A landscape with many valleys, sampled at points; each row gives a point and its height.
A ball rolls from a point to the lowest of its 2 nearest points, and stops where none of them is lower. Distance is the straight distance between rows; heights are no part of it.
k_589 (h 192): [ 94 102 160 100 181 150 128 123 129 134 152 140 121 109 121 128 163 125
 111 155  99 122 133 139  86 127 120 138 122 113 113]
k_419 (h 329): [130  97 132 108 144 143 114 134 113 176 124 139 101 164 132 166 146  76
 166 129 124 111 105 114 103 131 137 136 133 122 102]
k_58 (h 467): [125  85 118 129 118 155 109 182 118 176 177 167 131 121 122 171 149  85
 179 130 132 107  86 147 141 164 170 148 163 150 103]
k_47 (h 630): [159 138 116 144  76 185 118 169 142 158 108 122 140 116 133 181  96 143
 108 157 134 140 122 114 122 137 162 125 182 181  94]
k_402 (h 478): [101  45 101 128 137 158 115 166 113 175 173 172 116 145 120 156 163  71
 213 147 123  98  75 155 154 182 183 166 154 129 117]
k_637 (h 300): [151 145 102 119 220  94 143 138 125 114  58 105 143 115 158  83  96 166
  72 148 125 168 156 144 113  90 134 176 153 201 137]
k_488 (h 331): [162 159 120 114 196  83 128 166  91 127  50 141 111 180 147 137  93 144
  83 131 118 153 138 133 124 110 119 166 187 219 152]
k_233 (h 374): [161 172 108 143 102 169 166  79 142  94  77  77 115 108 165  78  87 149
 112 143 142 158 166  87 101  59 146 121 111 116 109]
k_650 (h 445): [ 82  74 161  86 172 119  87 180 104 167 178 163  82 156 122 196 132  80
 165 141 103 101 115 142 107 174 106 101 122 124 100]
k_131 (h 375): [140 158 139 121 130  87 110 151 112 103 141 137 135 133 111 119 102 152
  93 108 140 118 143 161 149 149 104 112 126 141 153]
k_572 (h 240): [156 135  93 185  67 168 140  75 137 106  94 139 150 151 108 171 118 156
 152 129 146 157 109  85 158 135 137  79 120 111 170]
k_293 (h 180): [129 113 114 175 123 181 124 147 122 106  64 149 130 142 120 199 105 179
  88 144 131 170 100 109 138 149 150 115 161 167 154]
k_73 (h 140): [143 176 108 130 173  66 131 138  85  69  80 112 125 108 104  78  95 172
  90  96 147 161 178 162 144 148 105 115 108 164 164]
k_816 (h 459): [136 156 142 108 145  61 104 128  85 121 106 134  95 191 109 136 128  99
 161  96 133 109 147 134 151 125  68 123 105 134 165]
k_908 (h 373): [ 85  63 148  95 149 157 100 145 121 183 177 134  93 126 119 170 152  89
 160 165 100 113 113 126  76 158 133 112 132  80  91]
k_61 (h 583): [ 89  85 140 131  83 157  82 149 134 148 180 141 152  75 123 154 151 147
 124 152 125 110 109 142 145 194 133  74 136  99 113]
k_703 (h 432): [171 132 123 135  93 106 105 179  91 141 128 144  89 196 128 185  95  79
 175  73 145 106  96 134 169 170 112 109 133 192 122]
k_617 (h 540): [151 124 100 101  88 168 133 119 158 214 137 113 120 145 141 123 154  48
 203 138 130 100 120  85  78  97 169 160 132  95  83]
k_64 (h 241): [100 137  95 156 196  97 137 121 120  79  95 155 174  93  92  98 133 185
 111 128 146 172 130 156 165 161 132 124 113 120 191]
k_56 (h 468): [ 96  81 151 112 145  99  87 161  86 136 135 156  76 197 106 193 116  93
 161 105 140 110 121 139 142 163  79  82 110 114 142]
k_49 (h 358): [155 171 116 145 105 105 138 101  96  59  98 103 101 104 105 103  76 190
 114 104 164 146 186 115 132 112 119  82  78 102 160]
k_684 (h 616): [154 131 101 152  71 166 144 128 163 152 127 136 160 139 121 142 144 110
 141 135 116 123  89 110 139 113 188 165 180 136 101]
k_351 (h 418): [136 134 146 110 114 127 110 122 121 143 113 112  91 162 134 147 101 105
 133 111 128 115 157  95  93 126  84  86 101 102 122]
k_744 (h 395): [135 116 126 119 126 111 105 101 113 141 100 126  89 185 107 163 109 102
 171  98 140 120 146 101 117 120  77  80  82  79 154]
k_969 (h 571): [175 183 111 128  34 123 134 117 162 134 173  86 167 126 129 107 111  99
 167 104 144  99 125 112 139 105 136 114 116 119  97]
k_524 (h 307): [ 69  44 132 121 145 162 121 127 133 152 179 161 150 128 112 139 180 100
 184 150 106 115  82 131 135 159 165 139 136  81 138]
k_664 (h 78): [142 174 122 135 158  79 141 134 113  75 121 116 132  99 127  69 105 157
  92 104 127 128 169 169 152 123 120 135 110 140 158]
k_195 (h 223): [104 105 146  85 176  76 132 106 129 142 166 141 125 169 127  89 195  71
 179 127 106 112 112 144 133 106 104 172 124 109 132]
k_478 (h 303): [128 125 120 150 108 144 104  85 126 105 110 136 137 128 107 150 124 173
 135 128 146 141 137 101 127 142 118  79  97  72 164]
k_99 (h 371): [ 98 106 140 113  80 111 109 136 151 136 225 132 181  85 107  99 161 119
 152 111 127  93  93 155 179 159 138 117 127  89 129]
k_135 (h 413): [104 113 154  89 121  90 112 108 119 134 172 126 108 168 112 117 143  72
 167 109 131  93 134 141 118 120  86 110  93  77 124]
k_13 (h 575): [ 70  67 145 124 125 139  88 148 116 145 191 157 158 104 110 146 157 125
 142 142 111 110  90 150 164 185 129  92 139  97 139]
k_925 (h 299): [103 109 140 143 125 128 118 181 120 129 154 162 146 121 130 172 139 141
  97 133 119 119  90 160 167 178 130 134 172 165 133]
k_920 (h 389): [147 145 144 108 144 116 116 132  99 141  75 111  87 166 142 131 100 105
 122 120 123 106 159 103  80 105  84 108 118 144 124]
k_961 (h 654): [155 147 104 139 108 106 159  36 160  96 149 126 145 150 119  78 156 112
 186 104 120 131 120 110 145 103 121 148  92  80 158]
k_153 (h 345): [156 165 124 124 180  61 115 162  85 113  59 136 100 194 134 129  97 138
 108 108 136 137 148 140 138 117  79 154 153 205 163]
k_401 (h 379): [137 138 146  88 179 134 156  97 135 146 101 110 109 124 173  55 138  99
 121 141 112 123 143 116  85  60 138 177 121 133 104]
k_576 (h 428): [107  97 119 122 204  96 106 133  84 116  78 158  90 195  98 156 135 114
 148 108 126 139 125 119 147 144  82 129 118 131 167]
k_658 (h 560): [155 147 125  71  98 165 135 123 145 200 139 110 130 123 181 112 134  69
 158 144 129 108 131  94  62 101 149 143 132 112  72]
k_421 (h 149): [ 85  81 154 119 153 154 112 148 120 150 158 145 124  98 113 146 156 132
 111 152  99 128 111 136 111 162 135 128 150 109 111]
k_236 (h 651): [164 169  99 149  82 100 163  67 177 101 150 114 171 153 120  83 156 113
 161 105 117 111 121 115 160 104 137 149 124 118 144]
k_147 (h 425): [154 204 144 119 106  86 146 147 120 101 164 110 137  94 173  62  92 129
  82  99 140 112 165 160 160 102 116 143 127 161 112]
k_716 (h 351): [165 178 125 133  82 187 146 106 138 121  68  86 114 120 183 111  69 156
 117 146 140 143 169  67  79  70 118  85 104 139 103]
k_725 (h 364): [137 131 143 117 151 130 123 148 104 151  88 144  98 178 143 176  93 118
 117 136 111 119 136 103  88 131 109 122 151 167 112]
k_225 (h 317): [153 169 124 144  76 118 124 136 133 130 127 128 136 162 127 152 109 122
 134 101 132 114 122 117 141 127 113 109 138 154 124]
k_222 (h 443): [146 174 130 115 171 116 150 121 101 113  85  89 102 120 173  63  84 124
  97 123 134 146 179 119 103  82 112 143 108 143 126]
k_206 (h 283): [123 141 158 114 118 119 130  89 128 116 145 100 100 116 138  88 117 115
 121 119 135 108 163 115 117 115 115 116  81  74 117]
k_114 (h 623): [171 150 103 139  55 171 135 149 152 163 130 114 164 131 145 142 109 123
 129 130 140 126 112 111 131 109 165 150 176 164  96]
k_365 (h 420): [174 140 111 142  54 130 111 183 120 138 140 137 115 178 125 184  95  92
 164  93 143 112 111 113 152 167 146 104 142 178 108]
k_127 (h 517): [137  91  90 111  98 164 126 132 151 197 135 133 104 155 127 137 150  44
 235 137 142 100  98 100 108 124 183 179 147  89  96]
k_643 (h 262): [115 114 123 155 144 159 135 136 151 113 117 142 152 103 120 148 155 176
  94 155 126 160  96 136 137 129 144 149 156 143 139]
k_247 (h 296): [127 137 136 143 192 118 136 169 121  98  98 121 154  79 134  92 118 188
  52 142 125 166 155 168 128 140 126 158 152 163 133]
k_789 (h 293): [112 147 109 128 198 112 174  87 123  83  88 106 119  76 115  53 135 133
 107 123 128 165 169 127 136  97 153 174  91  95 131]
k_204 (h 286): [115  87 126 111 172 188 164 116 154 190  95 123 132  89 173 155 163 130
  99 192 104 131 112 119  56  92 180 163 169 144  91]
k_38 (h 421): [162 189 114 132 136 108 174  99 108  76  86  88 101 101 156  61  78 131
 104 114 149 162 191 104 130  82 133 135  94 116 130]
k_705 (h 343): [ 74  46 130 112 141 173 105 144 129 187 184 165 118 114 111 168 171  78
 188 164 109 113 103 132 106 156 163 132 137  69 105]
k_3 (h 545): [181 186 106 157  33 141 144  88 142  98 100 102 143 163 112 138  90 139
 150 104 151 139 154  91 125  88 115  78 111 129 136]
k_340 (h 567): [ 76  52 134 129 140 124 101 133 117 123 170 182 151 146 109 153 157  96
 175 139 111 118  83 137 190 173 132 108 139 112 159]
k_432 (h 217): [115 134 111 139 200  98 121 156  91  99  57 135 108 130  99 131 108 173
  97 119 127 157 167 129 105 148  95 113 122 145 178]
k_149 (h 534): [183 184 106 181  38 148 143 102 139  80  98 113 146 129 117 133  82 192
 117 113 160 162 159 102 142 104 134  84 119 129 153]
k_651 (h 399): [137 143 117 154 104 117 107 120 105 102  90 146 110 158  99 170  84 168
 122 115 161 136 145 110 136 152  89  54  91 114 182]
k_730 (h 87): [118 128 119 130 184  98 153 100 148 100 109 138 154 146 115  87 177 136
 144 130 116 132 101 145 156 105 128 188 145 135 165]
k_50 (h 324): [112 131 157 122 159 129 106 164 101 135 119 129 102 121 140 145 108 146
  81 148 113 129 154 140  90 150  88 105 125 142 124]
k_34 (h 384): [163 143 113 115  59 158 109 176 147 183 145 127 129 138 146 166 103  94
 146 126 140 106 130 100 101 135 157 118 136 154  78]
k_366 (h 248): [ 72  66 137 134 186 163 145 128 160 130 133 159 167 109 121 140 188 140
 110 163 100 148  70 146 121 126 166 173 164 139 134]
k_143 (h 205): [ 87 120 167 104 140 109 114 108 116  99 159 113  97 106 120 102 123 136
 120 127 130 104 147 134 134 137 102  98  79  53 145]
k_495 (h 408): [104 121 153 105 185 130 153  85 129 123 117 110 104 119 141  71 149  97
 133 144 117 120 144 110  98  91 122 158 101  92 105]
k_156 (h 457): [129  89 114 115 111 112 101 206 113 171 176 163 109 162 122 166 143  67
 195 112 129  92  87 149 166 191 146 140 139 164 111]
k_25 (h 557): [179 181 105 143  31 150 143  89 169 117 136  92 157 140 129 114  98 126
 142 117 151 122 139  97 131  93 129 102 119 113 112]
k_796 (h 347): [132 161 152 126 128  63 104 143 104 101 145 124 108 142 101 117  90 145
 118  88 143 115 168 145 138 145  75  84  95 114 161]
k_747 (h 332): [130 142 124 150  93 127 115 102 106  80 119 121 122 103 102 121 109 196
 106 119 149 134 170 110 136 142 108  68  76  81 172]
k_614 (h 642): [157 150 152 144  54 154 118 169 150 142 157 100 143  71 146 145 116 170
  81 151 144 134 139 131 103 144 126 102 153 156  74]
k_412 (h 327): [122 139 161 123  81  84  80 190 115 145 170 151 126 154 120 171  95 124
 119  93 129  97 128 161 153 181  93  76 135 161 125]
k_474 (h 433): [102  75 143  97 170 140 100 177 107 198 168 147  70 152 144 193 133  55
 175 144 113 101 117 128  77 161 130 137 134 130  71]
k_269 (h 308): [111 127 154 127 146  88  99 134  69  95 134 118  88 111 110 104  96 151
 109 101 140 113 186 139 126 147  86  69  75  93 158]
k_503 (h 621): [111 100 119 122  77 130 133  74 160 129 207 120 171 107  97  81 178  91
 188 117 116  98  98 127 155 120 150 131 107  58 139]
k_29 (h 641): [188 189  83 161  29 125 162  86 175 110 151 106 187 151 124 102 126 119
 164 103 125 127 118 116 159  94 147 145 153 146 138]
k_764 (h 280): [128  98 135 119 132 199 139 126 151 183 124  99 137  62 177 150 159 143
  84 186 114 137 132 126  57 106 158 132 164 130  57]
k_911 (h 268): [130 112 136 106 166 165 157 135 154 174 106 120 142  92 191 122 154 155
  75 179 110 133 130 138  81  79 174 176 158 173  93]
k_12 (h 350): [136 122 141 120 171 141 130 165 115 152  85 136 105 151 161 180 118 133
  97 154 108 134 111 135 102 127 139 154 166 198 118]
k_709 (h 587): [143 145 124 111  34 115 113 117 150 140 190 107 154 118 111 114 127  94
 161  96 134  81 123 122 147 131 135  90 104  82 101]
k_450 (h 341): [139 132 119 133 172 108 133 167 120 131  86 148 127 164 149 170 105 140
  83 131 111 138 110 154 138 117 131 164 191 218 139]
k_597 (h 199): [128 156 112 147 148  72 165  96 154  65 144 128 158  88 123  37 143 142
 124 108 121 139 139 158 185 123 133 166 102 115 159]
k_305 (h 397): [169 188 101 161  97 139 168  83 128  75  78  92 123  88 135  83  67 171
 112 126 168 165 173 103 128  89 130 115  96 110 138]
k_929 (h 255): [109 122 176  81 187  81 130 155 113 147 175 143 122 150 153  98 167  92
 124 122 110 100 140 162 113 121  96 159 145 149 114]
k_825 (h 333): [139 162 155 132  71 105 136 113 127  84 172 100 136  80 133  92 107 152
 105 101 149 100 154 148 160 131 125 101  84  99 126]
k_60 (h 412): [123  86 142 123 193 121 118 142  87 130  68 153  61 209 112 189 128  98
 173 127 124 139 107 108 122 130 106 142 133 151 149]
k_616 (h 572): [146 142 114  77 109 166 118 156 148 211 139 117 112 111 172 165 128  78
 157 155 129  96 136 105  63 119 150 131 146 135  49]
k_935 (h 209): [112 101 125 116 141 140 153  81 160 154 138 128 154 152 120 108 195  73
 171 128  98 129  85 103 110  89 161 195 146 107 122]
k_464 (h 316): [169 161 107 123 188  91 131 160 101 111  39 112 131 151 159  99  73 163
  70 130 129 162 160 132 114  92 109 152 169 207 153]
k_226 (h 133): [ 90  93 137 157 168 151 112 176 114 125 112 154 119 129 122 187 129 173
  83 153 109 158 103 148 131 181 122 119 161 171 134]
k_312 (h 249): [128 164 108 154 152  91 188  81 141  63 122 106 132  71 126  50 128 143
 126 110 140 157 159 132 162 106 150 169  97 107 140]
k_32 (h 247): [122 127 156 121 119 118 118 117 133 126 168 131 139 123 114 122 139 112
 136 122 124 119 116 133 130 137 122 116 116  97 131]
k_466 (h 382): [151 111 140 112 150 133 112 155  91 175  73 137  47 206 139 191  93  93
 158 122 117 117 119  92  90 133 104 119 136 175 110]
k_535 (h 455): [ 90  90 152 101 166 160 158 116 150 149 185 127 147  77 138  95 199 102
 123 158 111 112 109 140 103 104 165 178 129 104  90]
k_447 (h 216): [121 144  96 153 173 100 133 114  95  70  85 134 148  92  82 102 107 191
 110 113 144 171 158 139 142 167 121  92 102 110 188]
k_219 (h 285): [108 119 152 142 124 143 126 160 139 139 173 145 180  92 122 139 164 155
  87 146 123 125  97 164 149 156 153 147 165 163 114]
k_126 (h 281): [ 95  97 156  76 189 105 118 150 117 175 180 151 114 165 135 133 171  69
 158 135 101 100 118 142  97 123 112 168 144 136 105]
k_968 (h 528): [125  92 105 141 103 116 111  86 114 123 133 163 124 186 107 153 140  98
 201  94 132 129  88 107 178 144 111  98 107  76 183]
k_715 (h 365): [113  98 157  60 127 115 103 118 131 171 176 115  96 150 122 125 138  50
 179 119 131  93 131 125  83 130 111 116  97  64  89]
k_611 (h 342): [134 135  93 109 228 106 173 101 144 128  51 105 136  86 177  37 121 147
  81 149 121 169 148 149 104  73 158 201 131 159 120]
k_634 (h 593): [118  92 134 146  90 176 113 135 139 145 158 146 146  97 113 171 152 139
 133 149 123 128  79 130 144 165 144 116 147 117 119]
k_288 (h 282): [136 148 101 140 200 101 144 156 132 102  58 118 159 106 113  99 109 182
  83 132 130 174 136 161 140 128 135 168 153 180 164]
k_363 (h 309): [117 136 154 126 169 130 131 160 118 119 120 117 126  83 147 125 116 167
  49 153 112 139 154 139 105 137 117 135 137 146 117]
k_738 (h 511): [134 123 118 123  88  82 102  88 122 128 142 137 118 178 102 142 130 119
 174  94 147 107 123 118 171 138 102  79  91  87 172]
k_26 (h 398): [ 98  97 149  79 136 148  92 169 130 211 198 130 105 101 141 165 149  84
 153 153 118  96 136 140  70 163 137 110 128  93  65]
k_752 (h 436): [106 129 153 101 140 142 155 102 150 132 155 118 125  90 143  76 160 101
 124 142 121 111 133 134 100  95 145 171 115 100  90]
k_409 (h 265): [ 77  93 167 108 170 107  92 133  96 108 154 135  91 117 107 121 115 160
 107 130 117 114 164 148 111 164  86  63  75  71 149]
k_550 (h 363): [137 158 133 125 166  57 116 160  97 104 101 140 119 170 108 122 115 144
 102  88 136 130 148 154 146 137  82 123 139 170 169]
k_335 (h 302): [ 95  77 139  99 176 135 125 147 111 167 146 160 113 168 127 162 167  75
 166 139 105 112  88 142 117 141 135 162 159 146 114]
k_7 (h 226): [ 97  74 127 130 153 180 149 136 151 163 130 145 149  85 136 159 183 145
  98 163 120 143  95 131 107 129 176 169 178 157 112]
k_384 (h 401): [164 198 122 122 112  82 162 111 132  93 132  94 121 111 165  52  99 122
 111  99 134 120 177 138 149  69 122 146 105 146 123]
k_749 (h 352): [126 140 134 118 108 122 147  61 126  87 138  94  87 102 127  83 116 120
 149 106 145 112 156 105 128  96 122 104  51  26 140]
k_254 (h 267): [147 151 124 121 143 156 131 120 122 141  52 106 114 158 153 151  95 148
 102 149 116 140 130  94  87  84 124 135 154 166 123]
k_325 (h 544): [108  95 116 131 133 122 123  79 135 118 125 146 125 176  93 130 172 105
 180 119 122 131 102 103 153 130 117 119 113  84 158]
k_847 (h 423): [128 134  89 166 160 116 120 102 115  93  51 159 133 167  88 168 113 164
 134 113 142 170 117 102 168 147 122 115 121 147 198]
k_622 (h 368): [149 185 135 127  99 105 146 112 126  86 147  87 114  96 140  81  85 135
 106 107 151 113 171 134 137  96 108 106  99 118 121]
k_333 (h 377): [153 159 139 138 107 108  98 135  92 108 111 118  98 146 109 141  83 155
 112  96 142 115 161 124 113 137  78  66  97 117 152]
k_592 (h 284): [147 156 136 138 122 130 137 120 132 118 112 127 132 143 131 138 120 138
 117 116 126 137 131 133 114 117 123 140 145 136 131]
k_842 (h 558): [ 91  59 118 124 157 135 105 111 110 130 136 168 120 171 104 159 161  94
 186 133 111 124  81 115 150 157 121 120 125  94 153]
k_360 (h 448): [ 98 108 158  79 117  65  93 125 113 121 191 118 103 157 119 118 126 108
 156  94 125  79 144 158 136 143  87  84  82  62 141]
k_804 (h 270): [141 126 109 162  55 155 110  76 124 116 105 128 129 148  91 172 102 159
 151 114 155 139 117  83 136 135 120  54  95  89 157]
k_287 (h 458): [123 153 135 123 142 107 157 119 153 122 181 128 170  92 142  64 173 120
  91 125 114 120 125 170 147  95 142 197 130 154 117]
k_814 (h 360): [152 120 115 119 102 168 125 146 132 172 124 127 118 158 140 170 124  84
 159 130 128 107 120  97 105 123 150 134 160 129  97]
k_171 (h 525): [183 161 114 178  40 168 142 111 153  81 121  89 151  89 136 131  91 200
  93 138 162 156 155 124 138 100 129  91 134 128 114]
k_754 (h 422): [100  92 123  98 134 171 112 163 136 214 197 136 134  67 141 154 177 107
 138 163 123 102 128 141  76 152 159 144 149 111  66]
k_451 (h 328): [148 150 128 148  95 173 125 118 137 123  67  91 115 123 143 154  83 167
  93 147 129 154 170  85  75  98 113  90 120 131 113]
k_676 (h 208): [143 112 102 169  96 165 130 115 122 100  76 151 149 160 108 184 116 152
 136 129 134 154  84 102 161 154 149 106 146 142 166]
k_70 (h 361): [129 137 123 103 198 115 170 113 146 139  91 118 126 114 175  53 146 128
  88 155 118 126 140 139 109  59 143 202 142 168 105]
k_662 (h 144): [146 180 117 151 148  72 149 117 142  87 139 122 161 114 131  62 135 152
 111 101 130 142 138 153 161 111 124 154 136 147 147]
k_44 (h 254): [115  87 138 134 112 193 142 146 143 184 143 118 151  70 148 166 165 146
  95 179 126 146 119 138  85 131 171 149 179 142  83]
k_67 (h 442): [114 127 139 128 159  69 103 150  78 109 105 167  92 198 106 160 131 116
 158 112 134 121 119 135 162 153  68 113 119 148 174]
k_283 (h 110): [ 65  84 166 134 181 149 107 173 109 140 155 162 124 114 120 173 154 159
  87 168  97 138 120 157 108 170 119 132 155 148 113]
k_807 (h 447): [127 156 152 100 143 108 140 146 153 142 163 128 158 108 179  82 145 122
  75 130 121 118 132 176 134  97 127 181 155 194 109]
k_343 (h 486): [115 156 122 153 103 122 180  73 171  77 160 113 162  46 133  51 152 148
 108 125 128 142 132 149 178  99 150 167 100  95 132]
k_840 (h 444): [106 106 135 115 124 168 134 131 150 174 181 119 143  94 137 122 181  97
 138 148 116 112 112 125  81 123 165 149 134 106  90]
k_300 (h 469): [117 155 122 141 122 111 175  85 186 108 177 119 185  85 142  48 170 128
 120 121 114 139 109 151 162 100 149 189 117 135 124]
k_729 (h 608): [136  91  89 162  89 185 153 110 151 150 131 134 172 128 115 147 171 108
 162 148 118 133  61 113 154 132 200 172 163 139 129]
k_96 (h 256): [139 133 117  95 192 141 144 144 145 164  75 108 136 105 211 101 114 158
  50 170 110 142 135 139  86  63 157 172 155 202 103]
k_246 (h 330): [142 121 114 155 127 152 112 108 111 118  60 140  87 183 101 181  97 135
 133 125 143 145 126  75 100 117  99  99 118 115 154]
k_821 (h 344): [123 147 176 110 119 125  96 172 118 152 174 115 103 102 142 145 104 143
  87 138 114 108 160 142  94 154  90  94 106 134  95]
k_324 (h 295): [119 131 160 120  80 109 117 122 138 104 191 106 143  96 116 107 130 137
 129 113 123  97 138 153 146 141 119  91  95  74 129]
k_395 (h 182): [140 157 102 149 180  89 126 139  70  74  57 123 119 110  88  99  88 186
  92 101 155 183 185 130 116 147 112  92 103 132 185]
k_956 (h 313): [113 123 150 132 123 116 105 185 106 139 152 164 107 149 119 174 119 128
 106 115 124 117 111 156 154 176  99  92 141 162 130]
k_758 (h 439): [143 182 148 102 130  91 162 137 139 130 172 102 139  89 199  52 123 122
  75 123 127 122 147 164 143  88 132 178 135 171  90]
k_199 (h 252): [128 142 132 145 164 123 125 127 116 107  80 133 114 148 113 128 111 157
 106 124 127 148 150 114 108 115 109 122 130 137 143]
k_399 (h 446): [132 118 134 121 102  95 106 172 109 154 153 139 115 173 117 173 123  82
 163  93 130  93 104 147 167 171 122 121 139 160 122]
k_334 (h 510): [159 152 119 168  54 165 173  90 187  78 140 101 174  52 143  90 129 177
  91 153 154 160 133 125 158  94 154 135 122 126  99]
k_210 (h 227): [ 75  91 140 127 205 142 136 123 143 124 123 153 134 124 108 124 174 146
 115 156  99 146 110 138 102 129 126 161 143 117 138]
k_499 (h 346): [131 142 158 125  71 112  75 178 126 144 168 122 114 118 121 168  88 137
  94 115 133 102 152 146 127 181  96  68 115 135 104]
k_35 (h 624): [164 132  89 172  48 174 135 127 145 128 118 138 155 155 106 166 118 127
 162 131 134 132  87 104 168 130 171 128 170 140 128]
k_586 (h 481): [117 110 144 130 103  98  82 142  94 129 124 160 100 173 110 187  93 128
 140  97 149 111 121 128 160 172  74  66  95 118 166]
k_129 (h 518): [172 165 100 176  67 184 163  90 171  78 103  95 160  85 151 108 111 193
  93 150 146 180 139 101 135  85 155 117 127 130 113]
k_263 (h 266): [ 92  86 119 125 141 158 145 100 159 150 163 144 169 138 105 121 199  84
 173 139 112 129  82 125 134 139 162 168 149  97 133]
k_972 (h 650): [137 162 149 156 111 127 146 146 122  81 138 104 130  38 151  98 102 190
  45 140 141 148 167 151 140 137 119 113 119 121 113]
k_27 (h 336): [ 91 103 162 107  72 100  93 128 128 117 225 115 158  78 116 111 158 147
 137 113 135  86 125 164 169 168 128  91  99  71 127]
k_699 (h 238): [152 150 134 118 163 130 137 139 132 154  80 118 130 139 175 116 108 146
  72 157 112 137 131 128  96  82 127 157 161 189 114]
k_505 (h 419): [121 102 130 112 133 162 109 182 125 200 176 142 100 131 147 187 131  82
 151 146 116 105 122 123  96 162 145 122 155 133  76]
k_822 (h 494): [126 121 119 133  80  68  73 110  99 127 130 143 113 196 110 170  89 134
 171  77 171 107 137 118 172 155  77  51  77  99 184]
k_125 (h 298): [151 135 118 146 112 179 110 110 125 143  35 115  96 170 143 170  82 140
 120 139 129 149 145  72  88 109 116 101 134 144 123]
k_227 (h 645): [153 170 161 147  76 146 125 147 140 107 150  96 131  74 150 113 105 162
  78 133 142 126 157 139 127 132 122  98 123 140 100]
k_669 (h 411): [132 151  97 180 114 106 112 111 103  87  76 160 141 156 101 154  97 189
 124 106 151 160 135 111 169 143 109  81 112 130 202]
k_522 (h 400): [150  91 130 121 162 153 122 138 101 148  51 126  61 206 132 189 118  89
 168 123 123 124  99  94 109 110 120 152 144 185 131]
k_281 (h 161): [107 120 141 106 184  79 137 107 119 110 137 134 134 172 107  89 173 109
 150 118 111 118 116 133 141 113 100 166 127 122 159]
k_571 (h 635): [139 144 141 143  90 168 127 150 151 153 123 115 143 108 140 158 122 151
  89 147 128 129 130 134  98 133 148 126 152 151  92]
k_304 (h 315): [ 85  90 160  80 173 128 121 121 124 165 165 132 102 152 132 127 154  71
 160 130 112  99 129 131  85 127 104 141 108  93 101]
k_815 (h 632): [193 162  80 155  34 142 153 114 165 141 127 123 171 165 118 135 123 103
 177 112 137 133 103  96 164 110 159 133 159 146 128]
k_909 (h 321): [114 142 108 131 219 123 166 119 134  99  57  96 127  77 132  53 119 151
 100 130 130 175 155 132 107 100 146 178 114 138 138]
k_512 (h 325): [105 136 130 133 182 128 156  95 120  74  94 102 111  56 118  72 120 161
 105 135 134 167 158 125 123 121 137 122  82  69 135]
k_999 (h 456): [ 98  85 152  99 153  95  93 174  80 153 163 154  88 182 111 186 131  75
 170 114 112 104 105 154 150 182  90 113 114 149 120]
k_306 (h 157): [111 114 122 153 162 161 112 152 126 110  75 137 134 114 121 174 102 199
  62 159 118 169 124 122 122 157 129 123 162 167 145]
k_792 (h 200): [103 116 133 136 114 130 123 121 142 109 154 142 165 111 103 108 157 147
 113 130 117 128  99 140 165 139 133 132 128 112 152]
k_285 (h 495): [119  58  90 121 130 176 118 149 127 187 161 156 102 141 121 160 164  52
 218 141 132  91  88 117 120 146 181 176 149 103 101]
k_988 (h 263): [125 145  93 158 198  97 156 116 153  72  74 130 172 101  98  91 130 182
 110 129 130 186 115 161 166 141 138 174 134 152 188]
k_130 (h 359): [147 115 116 136 102 142 114 101 107 127  77 139  95 200 111 173 118  95
 180 109 133 132 115  83 129 119 103 105 112 105 140]
k_910 (h 601): [113  99 107 145 100 167 133 126 136 134 128 152 148 139 105 152 155 111
 163 138 121 129  69 109 155 149 161 135 158 130 138]
k_438 (h 403): [172 163 107 130  26 136 110 171 145 155 134 120 130 161 126 172  80  97
 157 100 142 110 123  98 123 139 143  92 136 140  99]
k_256 (h 148): [120 116 113 132 162 133 154  90 162 127 117 137 159 148 125 116 172 111
 140 131 106 140  87 124 135 106 159 186 154 136 136]
k_179 (h 236): [131 143 124 160  99 146 133 127 152  96 141 145 175  94 116 131 133 173
  87 137 139 146 101 148 173 145 134 119 152 138 154]
k_417 (h 225): [ 88 117 170 101 206 114 128 146 115 129 150 137 105 114 143 104 148 120
  99 137 114 113 149 166  95 127 105 148 126 129 111]
k_987 (h 500): [153 166 105 167  92 144 183  67 188  73 131 104 167  61 129  65 139 155
 118 137 141 161 130 121 169  89 170 151 103  98 119]
k_770 (h 603): [131 141 114 119  44 111 130 107 169 140 200 113 182 109 112  87 157  94
 172 114 132  92 110 139 164 128 161 134 122  94 118]
k_594 (h 653): [129 141 135 165 144 138 140 139 126  75 101 111 137  55 116 102 107 201
  63 141 151 171 162 142 139 144 122 115 119 125 142]
k_900 (h 640): [120 117 121 130 101 109 152  40 165  98 175 118 153 114 115  65 169 103
 177 112 125 111 116 120 154 107 138 144  81  58 145]

Call two points neighbours if one is among the 2 nearest of the other. Go from one point of each pair to the other, from neighbour to neighbour, staying as low as possible. Name the highest point that can't be avoided.
k_143 / k_324 => k_131
k_283 / k_699 => k_204
k_283 / k_730 => k_126
k_792 / k_664 => k_499
k_283 / k_7 => k_366

Where does a ball stop that starts at each point below?
k_47 => k_730
k_29 => k_730
k_149 => k_324
k_658 => k_126
k_325 => k_730
k_840 => k_730
k_49 => k_283
